Points, in no order, along strands that fork, close into loops and pass close to each other.
Points whose rows are less than 84.1 apart are linked; no others are. Some points are linked to none.
mas: [ -7  13 -14  27  17 -13   2  -5   1   0   5  -6  -5   6  -2  -6  30  20
  13 -10  -8 -26  -4  22 -12  -7 -18  -1  13  -1  -9  11 -26  20 -23   9
   0 -14   0   3  10 -30  12]
Buzud: [  4 -17  25  18 -19   6  14   2   6   7   6  12  -7  -4  12  -5  46  12
   4   6   3   1 -10 -17  -2   0 -10 -26   6  -9   5   9  -7  -4 -26 -10
  -6   6   0   9   2  -3  -5]
dise: [-26   8  23 -14   3 -14 -20   4 -15 -24   7  -9  10  -9 -10   7  -8  22
 -18   3  -5   0   0   3  -6  17   9  -6  12 -19  14 -10  -1  -2  -2  11
  -5 -18  -8  -8 -10   8  33]
sem: [ 33  -8 -36  13   4   9 -10  -4  -1  11 -13   5 -12   2  13  -3 -10 -25
  -3  13  -7   2  -5 -14 -10   5  12  31 -28  10 -20   5  24 -13   8   1
   5   9 -10  17  19   2 -16]
sida: [-14  32  -7   9  26   9 -13  -7  28   7 -18   8  16  -6  -9  -1 -17 -10
   7   8 -32 -36  14  29  -1  -7 -25 -11  -1 -15 -22   2 -19  21  18  15
  -1 -12 -15  -3   0 -26 -23]
dife: [-34 -25 -37 -15 -20  -3 -22 -16   4 -31  10  -7  -3   1  31   6  -1  -7
   2   2 -15  23  22 -10  -2  12   2 -24   2   9  -9  17  22 -16 -22 -15
   9   2   4  22   8  -8 -13]
Rakor: [  0   1 -24  18   0 -11  -8   8   7   1   3   9 -23  10 -11   0  22  16
  12   3   3 -18   4  28   1   0 -19  -4   0 -12 -10  -3 -12   1   0  -6
   2   2 -11   1  12 -26  11]
siko: [ -6  -4 -41   3 -14  -6 -15  -2 -18 -23   9   1 -28  15   2  -7  -6  14
  -3 -13  10   8  -5  17   5   2  16  -8  15  -6   0  -4 -10 -10  -4 -24
   9   5  -4 -13 -10 -19  42]
Resat: [ 12 -15   1  -3 -27 -18   5   2 -20 -12  36 -10 -26  11   6 -35  16  11
  -5   3  27  38 -14 -11   4  -8  10  -8  16   7  22   3   2 -25  18 -16
  -4  11  22 -10   2  15  31]
tipeg: [  4 -12  27  17  -1 -18   1  13  -8  23   3 -18 -19  13  -9 -23  32  32
   2   5  30 -12  -7 -11  14   0  -5  -6  14  -7   6  21  -1  15  -2  -6
  21 -17  15   1 -10   6  14]
Boz: [ -2  -4  31   2   0   2  27   6  23   7  -5  24  -3 -19  23  19  -1   3
   4  25   6 -12  -8 -19  -7  24 -14  -2 -24 -12 -26   4   2  -6  -5   3
 -10   3 -12 -12  -1  18 -13]
domi: [-12  12  38   1   5 -24  16  14  34   6  -4  22  -1 -19   1  13   5  22
   2  24  12 -25  10  -3   5   7 -30  -2 -10 -12 -17  -1   1  22  -5  12
  -7  -6  -5  -7  -6   8  -4]
fav: [  3  18  11  -3  15  12  27  11 -39  12  19 -25  -5   1   2   7  -5   2
   8 -23  11  12 -10  15 -13  -2  18  26   8  -4   5  -6 -22   8   1   9
  -2  -8  12 -19 -26   1  26]
lozo: [  4  -3 -23   3 -15  13  17 -21   4  -4   4  12   0  -7  13  25  13 -12
  12  -8 -19  11   3  21  -6 -20 -17 -12 -18   0 -10 -12  -6  -1 -23 -18
 -17  34 -21   8   6 -20 -20]
dugo: [ 13  18  10  21   2  11   5   7 -36  -2  11  -5   0  -4   4 -12  -3  -7
  -3 -20   7  14 -27   2 -25  -2  20  28  -4  -4   6  -6  -6  -9   9   5
  -5  -6  -5 -19  -2  -5  32]
merur: [-10  36  12  -5  15  10  29  21  13  22   5  20   7 -15   2  -3 -48 -22
   5 -10  -6 -10   8  21  -3 -13   5  13  22  -7  -7 -31 -30  26  -3  10
   4 -21  -6  -5 -27 -27 -12]
Pese: [ -2  22   9 -11  -9  24  -1  -9  -5 -15  16   8   6 -16  -8  14 -10  -5
   5 -12   4   1  14   7   5 -33 -10   9  15  -3  -1 -22 -15  22 -17  -2
 -18  15   6  -6 -18  10  -5]
Zoze: [ -6   0   5  -8 -14   0  17  -1  -4 -16  -5   8  35  -9 -12 -17 -13 -15
 -27  -7   7  12  -7  -2   1 -14   9  -6   8  12  22 -13   6   3  14  -3
   4   2  -9 -13  -6  -3  -2]
Fizip: [  5 -29  15  16 -23  22 -14 -13  -9  -3   4   5   4  -2  16   9  34  -5
  -2  12  -6  12  -3 -26   8 -10  18 -16  -3  -5   6  19   8 -11 -28  -9
   9   1   1  20   5   2  -9]
lutu: [ -5  13  13  -7  14  -9  13  26   8  28 -17   4  -2   3 -25 -14 -35  -1
 -11 -14   9  -6   0  14   7   7  19   4  27  -9   9  -2 -30  22   5  -1
  14 -27   1 -11 -24 -19  24]
fomip: [ -4 -25  -8 -23  -9 -13   2 -30  16 -31   9   0 -13  -7  21  12  19  16
  13  11  -3   8  16 -16  10   6 -31 -22 -11   4  -5   9  14  -7 -22  12
 -13   5  11  18  16   6 -18]
Gib: [ 25 -22 -27 -14  -5  14 -23 -31  -5  -2 -14   0  -1   2   3   2 -29 -23
  -9   8  -6  18   9  -3   1 -25  25  17 -19  11   0  17  17  -8   3  -6
   4  17  -2  13  11  -1 -17]
Tof: [  4  -2 -16  -4 -12   1  -5 -29   1 -39  17   9 -28 -13  26   7  16  19
  11   1  -5  12   4 -10  -3 -15 -23  -9  -3  -9 -13  -1  -3  -3 -32   4
 -26  14  10   7  12   8  12]
nulov: [  0  -3  24   3  25  -6  -7  14  13  21 -18  -4 -11   5 -34 -19 -11   9
  -3  -1  18 -27  -2   9  16  16  12  -1  23 -10   3  15 -26  15  13 -19
  28 -26 -17  -2 -26  -6  21]
sav: [-27  -4  15 -12  -3  -9  -1  20 -10 -16  21  -3   6 -13 -10  24  -1  26
  -2   9  -5  18   3   8 -13  -1  17  11   1 -24   3 -10 -19   7 -13  15
 -13  -9   6 -13  -2   3  43]
Dimiz: [ 36  -5 -22  24 -12  14 -13 -10   6   0 -10  10 -12  -4   3 -19  -1 -24
 -11   2   3 -13  -9 -17   8  -8   0  -7 -12  13  -3 -11  29 -20  18 -21
   4  25 -19   8   8  -2 -23]
disu: [  7  12 -10  12   2  19  27  -4  -9  16  -6  17  -7  -1  25   3   5   4
  13   4  16  -3   3   6   0 -16 -15  15 -12  -2 -30  17 -24  21 -13   2
  -6   7  11  -8   5   1 -23]
pek: [ 12 -12  13 -12  -3   4 -13 -30 -15 -18 -20 -22   6 -12   4   0  -2  16
 -15   0   7  -5  -1 -30  13 -13  -1 -16   0   3  28   6  19   9  -9  15
  -5 -12  19  -1   0  16 -12]
zerik: [ 11  27  22  -6  -9   9 -23   5 -11  -4  19  -2  13 -15  -6  -3 -20  -9
  -8 -23  -8   2 -21  -6 -25   4  11   3  19  -2   9 -39  16 -10  -4   4
 -31  12  -9 -13  -7  15  26]
Zeku: [  3  14   3  12  11   3   8  -4  -2   2   5  -9   3   7   0 -16  30   2
   6   7   0 -25  -6   2  11  -9 -47  -1 -12   2  -5  -5   8  -4  20  11
   0   3  -6   5  -1   6 -26]
Tugab: [-12  33 -11  15   7  -9   4  -3   4  -5   0  16  -1  -1  22  -3   8   9
  -2  -3 -19 -10 -10   7 -24  -1 -29   5   8   1 -15  -7  -5  17 -23  14
 -19  -4  -5  -7   2 -19  22]
pobof: [ 19   1 -21  -2  44  -4  19  -1  13   4   6   0 -15   3 -20  31   5   9
   8   9 -15  -5   9  27 -14  15  11  19   3  16  -5  -2 -33  14  -5   4
  -3   2 -10   5   0 -15  11]
fetu: [  1  24   6  22  -7   5   5  -9   5  15  -1   8  -5  17  32 -22  34   0
  14  -6  10 -23  -5   7  16  -3 -39 -21  -8  -5 -20   3  -1 -11   2  -2
   2  14  -4   7  -1   8 -19]
kiku: [ -4 -20  10 -15   0 -13  25  -5  -2 -15   6  -9 -12   3   8   8   9  29
  -8  -2  12  21 -11 -11   6  20  15 -15  11   4  20   3  -7  -1 -16   1
   1  -2   8  -8 -14   9  35]
gode: [  0   1  20   9 -33  17  -2  -6 -14 -19  11   7   8 -15  28 -17  -9 -34
  -7   9  -5  24  -6 -24  -4   6  14   3 -15  -5   0   8   9 -41  24 -17
  -9   6 -13  -5  20  27 -15]
Kod: [-10  14  13 -23  18 -15  32  11   7  -1   5 -15  15  -7 -28  35  -7   9
   5  -4  -4  -1  18  21   9   1 -21   7   7  13  14 -22 -18  24  -1  11
  -5   1  13  -3 -17   8  -9]
gof: [ -8   3  18 -15  -5   6  27   4 -25   4  20 -14  -9  -1  13   8   2  18
   5 -24  12  17 -16   0  -2   0   9 -11  11 -13  12 -12 -16   4 -19   0
 -13   6  20 -23 -32  16  33]
setu: [ -7   3  -3   4  10  15 -25  12   5  -2  -9  12   0 -13   4  27 -27  -8
  -5  25 -21   1   7   3 -17  23  23  21 -26 -20 -27   2   0 -12  19 -12
   2   0 -31  -1  15   5  -4]
nad: [ 12  14 -11  10  15  23  -3 -27  29   9 -14   9   7   0  -4   4   2 -14
   1  -9 -16 -20  15   4   3 -22  -6  -4  12  18 -12  10 -20  32 -31  -2
   2   9  -2  21   4 -11 -30]
fug: [-13 -13   5 -26   7 -24  29  22   8   9  -1  -7  21  11 -26  24   3  10
  -2  -3   0  15   2   5   6  15 -17  -1   3  23  14 -16  -1   7   5   6
   2   7  18   3  -3   4 -10]
kir: [-10   1  -6   0  20  -4  -3  20  15  28 -13  -7  11  23 -28   3   8  -7
  12   4 -12 -25  -7  28  14  15 -18 -12  -3  -4   0 -10  -3  -6  24   1
  13  -5 -13  -2  -8 -14 -14]
Bak: [ 25 -16  12   0   2  -1   7   6  19  21   5   5   1   1 -32  13  22   6
  10  -3   8   0   0 -10   0 -19  -4   8   6  11  10 -12   2  22 -21   3
  -9  19  18  14   9   7  -5]
zegen: [ -5 -25  26  -1 -19  -9  -5  13  -5  12 -15   3  17   4 -17   4 -17 -15
  18   6  21   6 -13  10  14   5  37   4 -13 -23  11  -4  12 -29  40  -9
  17 -16 -12 -29  17   4  -4]
gapo: [ -6  15  11  -8  -6   6  24  -9   1  -4  -8  18 -18  -4  22 -13 -24   6
 -12  -8  37  -8  -3 -17  12   3  -2   0  17  -2 -14   8 -10  21 -18 -14
   6   1  -4 -22 -26  21   9]
naso: [  8   8   4  12 -16  14 -35 -12 -27 -20   8  -6  11  13  15 -27   6 -17
 -20 -18  -1  19  -1 -25  -2   9  38 -13  12  18   8  16  25 -27   3   4
  14  -2  -1  11  -3  16  16]
negu: [  4  -3 -19 -16  36  10  27  -5  12   0  -4  -1  -3  -6  -5  33 -19  -8
   4  19 -10  -3  15  30   2   7   1  18 -21   7 -19   7 -27   9  20  -2
   4   4 -23  -2 -13  -2 -15]
dizel: [-13 -18 -21 -12  -8   6 -35  -7  -4  -3   5  -5   6  13  15   5   4 -19
  -3   6 -13  13  22 -11   9  15   1  -9  -8   5  -9   7  25 -23  -3  -5
  16   9   0  27  -7   9 -24]
Zise: [-14  35  25  -5  -4  18  -6  13   2  15  -7  12  21 -20  -5  -5 -47 -22
  -6 -22  -4 -14   4   5  -1 -11   9   2  26 -13   3 -27 -11  22  -6   5
  -5 -16  -2 -12 -27 -11  -5]
Nusum: [ 14 -29  -2 -13 -17   0 -36 -24  -3 -11  -9   6   2  -2   0   7 -17  -2
  -6  14   1  22   5  -9   4  -3  39  -3  -7  -4  16   2  30 -20   8  -7
  -2  11  -3   3  16  15  -3]
suge: [ -1 -26  -7  13 -20  11 -12  -7 -10 -11   8  14 -22   3  27  -1  15   2
   5  26  20  24  13 -25  10  -8  21   5   3  -7  -6  26   6  -8 -17 -18
  11   0  15  10   7   8  -4]
suz: [  7  16   8 -11 -15  -6 -13  -5  -1 -22   2   7  33 -14 -22 -14 -29   1
 -30 -19  -4  13  -7 -10 -15 -20  21  -7  26  10  24 -23  17   4   2  14
 -16   7   2  -9  10  16  26]
zigev: [-22 -12   1  -8 -31 -13  -5  28  11   5  13  24  -7   6 -11  -2   7  11
  10  13  18   7   2 -11   3 -20 -24   7   1  -8  -8  -9   9   6  -2  -5
 -13  12  28  -4  19   4  -2]
runop: [-40  -3   9 -16  -1  10  -8  19  -7  -4 -17 -10  13   0  -7  14 -22   1
   5  18   2  -2  17   8  14  -2   3   6 -20 -18  -2  18  -4   6  35   4
  15 -24  10 -14  -2   3 -12]
besa: [-27  -1 -24 -14   5  -2 -13  -2  27   9 -18  -6  19  16 -12   7 -15  -9
  -4 -28 -24 -17   8  13   6  11 -11 -22  15  20   1   1   2  18 -25   5
   9  -7   8  12  -2 -17 -11]
pafu: [  7   3  23   2   3 -28  14  13  -1  20  15  -5 -29  -2  -6  -2  25  41
  12   5  23  -5  -8   3   1  -5 -11   2   5 -19  -4   2 -12  20 -15   4
  -7   0  16 -11 -11   3  29]
Vov: [  5  35  -1   0  -8  16  -9   2 -19  -6  27   2   8  -9  -5   8  -5 -13
   3 -21 -14   5 -11  14 -17 -21 -11  16  16  -1   0 -38  -6   8 -11   5
 -31  16   3 -10 -12  -2  14]
diz: [  6  32  16   3  19  13  38   9   0  21   3   9  -4 -17   3  14 -20  -6
  18  -4   3 -14  11  22   6 -17   1  26   5 -10  -6 -14 -34  28  -1  16
  -7 -15   7 -14 -20 -11  -6]
zifis: [-11  -8 -12   5 -27 -15 -35 -12 -12 -42  13  -2  -5   5  -2 -21   1  10
 -19  -4   4  13 -12  -3   1  -7  21 -21  22  -2  22  -3  12 -18  -2  -9
   1  -1  -4  -7   2  -6  43]
Dor: [  1  23  11 -12  32   3  16  -7   1   7  -4 -29  15  -4 -18  24  -3   5
   5   3 -18 -26   9  18  11  -5 -20   7  -6   7  13 -12 -11  14  16  24
  -4  -9   4  -6 -17   5 -22]
ter: [  2 -40  12  -1 -13  -8 -19 -22  -4 -18   8 -15   3   4  10  -1  29   5
   0   6  -3  30   2 -26  13   4  24 -28   8   0  27  17  18 -18 -20   6
   6 -13  22  16   6   6   9]
Merib: [ 21  -2  11  -7  -4 -18  30  16 -22   8  31 -19 -16   2 -14 -26  12  14
   0 -14  35  22 -22  10 -12  -5   7   8  13   8  20 -12  -2  -7  20 -13
  -7  17   5 -23 -12   7  36]
sola: [ 39 -30  18  -9  -3  -4  -2  -7   6   6  -1   4 -26   2  11 -12  11   1
  13   6  35   8  -5 -46  10  18   7   8  -2   6   6   5  34 -15   2   2
   2   2  22   3   0  24  -6]
Getof: [ 14  27 -15  17  47   3  30  20  12  31   3  -1  -4  11  -8   2  -6  -8
   8   8 -22 -15  -4  25 -12  18   6  20  14   7  -7   4 -32  14  22   2
   9 -17 -11  -2 -10 -25   4]
rala: [ -9   5  44 -10  10 -10 -19   5   0  -3 -18 -18  10  -9 -26  10 -18  31
 -13   6   8 -19  10 -12  10  20   8  -4   7  -9  19  -2   1  12   6   6
  11 -21   0  -4 -18  20   5]
zap: [ 15  -2  11   6  14   9  14 -12  16   4 -13   8   2 -13  21   3   8   0
 -12  26 -17 -11 -15 -30 -14  14 -21  -5 -28  -2 -11   5  18  -4   2  20
 -17   1 -10   6  12  18 -19]
mot: [  1 -23 -56 -21  -1  -3  15 -17   0 -10 -12   0 -16   9   4  15  -9  -1
  10  -2  -1   7   0  25   4 -16  -9   7 -23  13  -5   6  -1   0   9  -1
   3   8   0  -8  11 -22  -7]
tis: [ -2  26  -4   1   9  12  34 -13   1 -11   6  15   4 -22   8  15  -3   6
   4   0   4   0  14  13  -9 -31 -14  17   8   0 -12  -4 -31  40 -22   9
 -14   6   3  -5  -6  -6  -8]
lovi: [ 26   8 -15  14  17 -13   8  22   8  28  -3   0 -29  20  11 -19   9   3
   2  -8  10 -13 -19  -8 -14  31 -10   5  -2  10  -6 -10  25 -12   5  -4
   2  10  -8   3   4  -1  20]
fofud: [-10   1  19 -27 -14 -25  33  17   6  -8  -4  -4  28   3 -22  -1 -18   0
 -23 -18   7  24  -4  -7   6   1  -4  -9  11  20  35 -25  13   2   6   7
  -2   6  15  -8  -6  21  10]
tiguf: [ -6  29 -26  12  -1  -3  -4 -15 -11 -22  17   9 -22   3  27 -10   8  20
   6 -11   9   1   4   4  -8 -16 -24   9  12   1 -25   5 -14  18 -26   9
 -13   8  21  -2   4   1  22]
nobo: [  6  -5 -16   6  -9  14   9 -12  -4  -2   6  19 -22   7  32   4  16   2
  13  18  21   6  19  -8  13  -5 -11   9 -13  -1 -29  24  -6   3 -10 -14
   7  13   6  13  -1  14 -27]
Tif: [  7  18  34   0 -15  16   1   9  -2   3  14   8   7 -13  11  -6   5 -15
  -9 -12 -11   5 -18 -24 -20  12  -7  -7  12  -1   9 -18   8 -10 -13  -8
 -25  14 -14   4  -6  16  12]
Pema: [ -8 -20  -1  -8 -10  16  -2   9 -12  21 -17   0  13  13 -12   8 -14 -22
   5  -6   5   7  -1  10  12  -9  30  10 -19 -10   1  12  -3  -7  21   0
  14 -10   8  -8   9  -2  -9]
pifog: [-15 -18  30 -14 -15 -27   5  20  -4   0   2   1  10   6 -14  -7  -3  -1
   9  12  18   3 -17   1  12  18  -1   0 -10 -14  10 -12  18 -28  40  -8
   5  -6 -10 -23   2  14   0]
fipo: [ 19   4  25  11  -3   5  14  15 -10   5  16   2  21  -7 -30 -19   6 -19
  -2  -9  24   8  -1  -8 -14 -15  26  36   4  16   5   5  -3  -5  20   0
   7   7   2   1  23  20  -4]
sive: [ 17   6  16  22 -30  21  -7  -2 -19  -7  16   2   2   3  34 -33  11 -32
 -16  -4  -2  32   0 -38  -7  10  22  -2  -1  17   1  15  17 -38   8 -11
   4  10  -1  17   7  22  -3]
Dusol: [  8 -14  -9  10  25   2 -11  -1  12  24  -4 -21  14  17 -27   8  28  -6
   7   1 -21 -19  -5  11   7   6  -2 -10  -6  11   8   4  -2  -3  -2   8
  16  -4  -4  23   2 -13 -22]
likur: [-18 -12   4  -5   5 -20   9  -5  19 -22  -4   7  -5   0  10   4  16  25
  -3  19   9 -12  12 -11   8  12 -26 -16  -5   3 -10  16  -1  10 -12   6
   4  -4   6   7   2   4  -7]
zor: [ 14  -2 -23  12 -14  -9  12  -2 -16  -7  11   0 -39  12  25 -26  12  17
  -3  -2  24  10 -14  -7   1   7  -3 -10  12   2   3   5   1 -13  -2 -25
   0  11  -1  -4  -8  -1  26]
Doro: [ 17   4   2  15 -25  12 -29 -13  -8  -9 -17  11  -3 -10  11 -28  -8  -8
 -18   1   5 -18 -19 -16  -1  -8  -6 -18  -4  -7   7 -10  27 -21  19 -11
 -12   5 -18 -12   3   0 -12]
nemet: [  3  10  26  18  -7  14 -11 -17   8   6 -11  16  -5  -4  20  -8  16   5
   5   0   9 -30  -6 -15   9  -2 -16 -19   2 -19 -11   3   6   5 -23  -3
  -6   7  -8   1  -4  10 -13]
Kef: [  1 -10  16  -7   3  -2 -26 -20  -5 -17 -28 -27  18 -15 -30  12  -9  26
 -15   3   0 -10  21 -11  16  -6  11 -13   5   1  30   8   6   9   0   4
  12 -21  18   9   3  13 -17]
Sumov: [ 16   4  -4  10  -1   8   9  -4   7  -7 -12   5 -19  -1  36   1  -4  -1
  -8  -4 -21  -5 -11 -18  -4  41  -5 -25 -10  -7  -2 -13  11 -28  -4 -16
 -11  18 -33   3  -3  13   4]
pasif: [ 17 -27 -20  -8   2   3 -11  -8   1  21  -9 -14  15  15 -32   6  11 -19
   1 -11 -18   2  -9  15   7 -20   9  -2 -11  19  13   1   6   2  -6   4
   4   8   7  16   9 -21 -19]
bubof: [ 22 -18  23   4  -6 -10 -17   2   2   1   0  -4   3   0  -8 -22   9  -8
   1  14  28   3   9 -41  11  -4  13  19  -1   8   9  10  33 -10  19  11
  14 -11  21  13  18  28 -20]
pasu: [  6   7  -4  -2  12   0   8   6   0   0 -13  -6  13   2 -34  -9 -14  -2
 -15 -11   7   0   3  10  -1 -14  15  11  16  12  22  -1 -20  20   7   6
   9  -9   9  -2  -3 -12  17]
Vobas: [ 11   6 -15  -8   9  25   1 -28  22   5 -12  17   3  -5   4  28 -16 -14
   9  -7 -20  -9   9  23   0  -8   5  -6  -3   1 -14  -8 -13  14 -21 -17
  -8  27 -28   1  -8 -10 -22]
defas: [ 14  16  -2  31  21  -1  19  22 -15  -2   7   0  -8  -9   9  19   8   0
  -2   2 -24  12  -9  12 -22  29  13  12 -10  -7   0 -17 -11 -16   7 -15
  -6  10 -38  -2  -4  -9  23]
vubib: [ 13 -15   4   3 -20 -15 -28  11  -3   5  18  10  -4   3  -2 -14  13 -16
  10  18  13  28  10 -25   0  -7  23  26  -5  -1   0   4  33 -25  13  13
   2   0  24  17  36  23  -3]
tovol: [ 21 -17 -13 -16  16  -8  -1 -17  21  15  -8 -20   4   1 -33  26  -4   1
   7 -16 -15  -2  12   3  11 -14  -6   2  -1  28  12  -2  -1  24 -30  12
  -5   9  21  24   4  -3 -13]
tudog: [-34   3  24  -5  -8 -17   8  27 -17  -3   7  -6  25   2  -6  -3  -2  -3
  -3  20   9  12   1   2   4   7   3  17 -15  -9   5   6   3 -17  41  15
   8 -21   3 -16  11  20   3]
pofi: [-30   5 -20 -13   6   2 -30 -20  22  -2 -17 -19   3   2 -15   8 -17  -4
  14 -32 -18 -26  28  16  15  -7 -16 -22   8   7 -10  22  -9  22 -21  10
   2 -18  20  19  14 -22 -26]
nifo: [  0 -16  -3 -12 -30 -25 -11  25   8  -7  27  17  -8  13  -6 -16  12  -3
   4  20  14  35   4 -15   2  -2  -4  11   5   4   8  -9  19 -24  16  -3
  -9  17  28   9  30  18   7]
gigo: [  2  19  -1  28   5   2  -5  25 -12  -4   0   5  -4 -12  19  13 -19 -16
  -3   2 -22   9  -9  -3 -23  41  20  22 -22 -12 -20 -16  -3 -32  17 -17
  -3   6 -35  -2  13   8  14]
Zif: [ 38 -14  18   9  12 -10   8  15  10  18   8  -4 -32   1   5 -25  19   8
  11   4  33  -6 -15 -30 -13  21  -3  17  -7  10  -2  -1  27 -15  10  -5
   4   6   5   3  10  15  11]
kalu: [-16 -38   7  -8 -10 -19  20   3 -16 -10  10 -11  -1  18  11   4  25  17
   4  15   8  30  -6  -8  14  17  13 -24   2   0  23  16  -2 -17  -3  -5
  12  -9  18  -4   4   0  10]
golum: [-37 -18 -48   0   1  -1 -21  -6 -15 -29   5 -22  10   8   9   2  -7 -11
  -3 -12 -20  15  14  11 -11   7  13   4  -2  14 -12  30  -2  -6  -8  -1
  17 -16   3  17  15 -24  -8]
koz: [-31  19  -9 -18   0  12 -12  13  18  11 -30   8  23   2 -10   2 -37 -20
 -14 -18 -23 -11  12   6   1  -6  -5 -14  13   0   0  -6  -2  21  -6   1
   3  -9   3  -3 -12 -15 -12]
doda: [-11 -27 -20 -27   3  -1 -39 -12   8  17   3 -10   4   8  -5  24 -15 -12
  13  10 -27   9  30   7  -3   4   8   6 -19   4 -10  12  19 -14 -16  -3
  11  18   0  37  -3  -6 -25]
Donif: [  0   4  25  17   4 -14  -6   8  -4  15   2 -19  -6   6 -24 -35  19  13
  -9  -8  29 -23  -4   5   9  -5  -3  -7  26  -4   8  12 -10  21   7 -19
  31 -17 -15   1 -27  -8  14]
Pinu: [-23  -3  10  -7 -16 -26  -6  30   7  15  12  11 -20   6  -6   8   8  34
  10   8  12  -4  -3  -1   8  -2 -17   3   3 -23 -16  -3   2  12 -14  11
 -12  -6  31 -12   4   6  26]
Vom: [-19  25 -21  10  33  11  10   1   9   3  -5   2  13   7   0   1 -12 -14
   6  -8 -25 -10  10  32  -4   8  -7  -3  17  -1 -15   9 -41  16   2  -1
  11 -15 -14   2 -15 -35  -5]
setel: [ 18  -3 -51  16   7   3  15  -5   0  12 -10   3 -20  25  13  -5  12   0
  15  -8   0 -11  -3  32  10   1  -8  -8  -8   9 -14   4 -12  -6   4 -14
   9  12  -9   4   7 -26  -6]
fot: [ -4  -8 -33  -1 -24  -3 -45 -23 -20 -40  11  -4  -1  11  16 -18  -4 -12
 -12  -6  -6  31   6  -7   3  -5  36 -13  14   9   7   4  23 -28  -1   1
   9   1  13   4   7   2  25]
gazol: [  4  10 -13  30  24  15  -4   4  -5  20 -23 -11   9  19   0 -21  10  -8
 -10  -8 -15 -16 -14  -6 -10   2   7   5   7   8   2  23 -13  17  -2  13
  20 -28   2   7  -2 -23   8]
Tef: [-13 -21 -46  -8  -4   2  12 -24  11  -9  -1   0  -6   0   5  13   0  -3
  27 -11 -10   5  15  28  -5 -24 -10  -6 -22   9 -20  21 -10   9 -15 -11
   3  18  -7  11  20 -36 -27]
zof: [-29 -11 -29  -1   3  -3 -11   7 -10 -18   9 -15  19   9 -13   7  11  -9
  -9 -11 -19   7   3  26  -6  16   5 -12   7  12   6   1  -5 -16  -2 -11
  14   0 -15  11   5 -18  -1]
valim: [-34  19  -1   0  11  -3  -8  11  23  -3 -18  10   4  -8  -3 -10 -18   9
   4  14   0 -35  18  21  10 -11 -32  -8 -10 -18 -24  11 -16  20  33   9
  10 -23 -11 -13 -13 -21  -6]
Mefez: [ 19  -9  29 -15   2  11  -2 -24  -1 -13  -8  -7   1 -15  15  -5   8   7
 -10  11  -3  -3  -2 -40  -1   7 -17 -11 -10   2  15   2  21  -8   0  12
 -19   1   4   7   0  30 -19]
fop: [  7  -4  33  -1 -32   2 -18 -12  -6 -19  -3  17  -2 -20  10 -27 -12  -4
 -14  13   9   5 -17 -31  -9  -2  11  -3   0 -17  16  -3  22 -24  13  -8
 -21  -1 -11 -17  18  21   7]
Kena: [ 30 -10 -15   1  24  16  23  -4   5  22 -12   0  -3  -7  -2  16 -12 -17
   7  13  -3  -7 -11   3  -3  -2   8  30 -33   6 -16   7  -5   0  16   3
  -2   2 -13  -4   5   7 -20]
sor: [ 16  11  10  32  13  13   2   3 -16   8 -15  -4  16  -5   2 -23   6  -6
 -17  -2  -3  -6 -27 -19 -23 -14  16  23  -8   0   7  14   7   7   4  20
   5 -22  -1  -5  12  -8  13]
nosa: [ -4  -5 -13 -18  11   9 -43 -11   9   6  -6   8  -2  -9   5  34 -24   2
  -1  26 -29  -5  22   1 -13  12   3   6 -26  -6 -26   4  16  -8  -2   1
 -14  13 -15  16   6   8 -28]
Mabi: [ -8   3  11 -10  10 -14  24  35  11  35  -6  -3  21  17 -22   4  -1 -11
   3  -8  -2  -9 -15  10   0  21 -11   2   4  10   9 -24   3   1  13   2
   5   0   1  -7 -13  -1 -10]
vek: [ -4  -2 -24  11   6  -7  24  17  -7  -9   9  -3  17   2  -5   5  12  -9
 -10  -6 -15  18 -12  31 -19  14  12 -10   4   6  11 -19 -11 -13   4 -15
   5  10 -28   1  -4 -32  13]
Geg: [  0  13  -7 -10  10   8  -9 -20  -6   3  -8 -10   9  -1   1  17   3  -1
  12   2 -16 -26   2  14   8 -15 -31  -9 -22  -3  -2 -10   8   0  15  20
 -18   4  -1  -9   4   0 -31]
Tanag: [-30  19   2  -8  -5 -14  11   8   2   3 -18  -4   1  -6   0   1  -7  18
   4  -9   4 -23   8  22  14 -19 -31  -8  -7 -18   2  -2  -6  23   1  20
   0 -25  17 -22 -10 -21   9]

A piece is two or more points that can be reached from each other along the links. Count, over all rows, the pieces, the separate loops (a circle has one, a figure eight two, a Y none), the forks (points with three links) and the tips (points with one).
pieces -> 5
loops -> 3
forks -> 6
tips -> 10

A fork is a point with three links, a tip a point with one. Leave the first point through the second and follow the links. Name the first fork or tip that comes.
nad; Vobas -> sav
bubof; vubib -> Zoze
zor; siko -> sem
nulov; Donif -> lovi
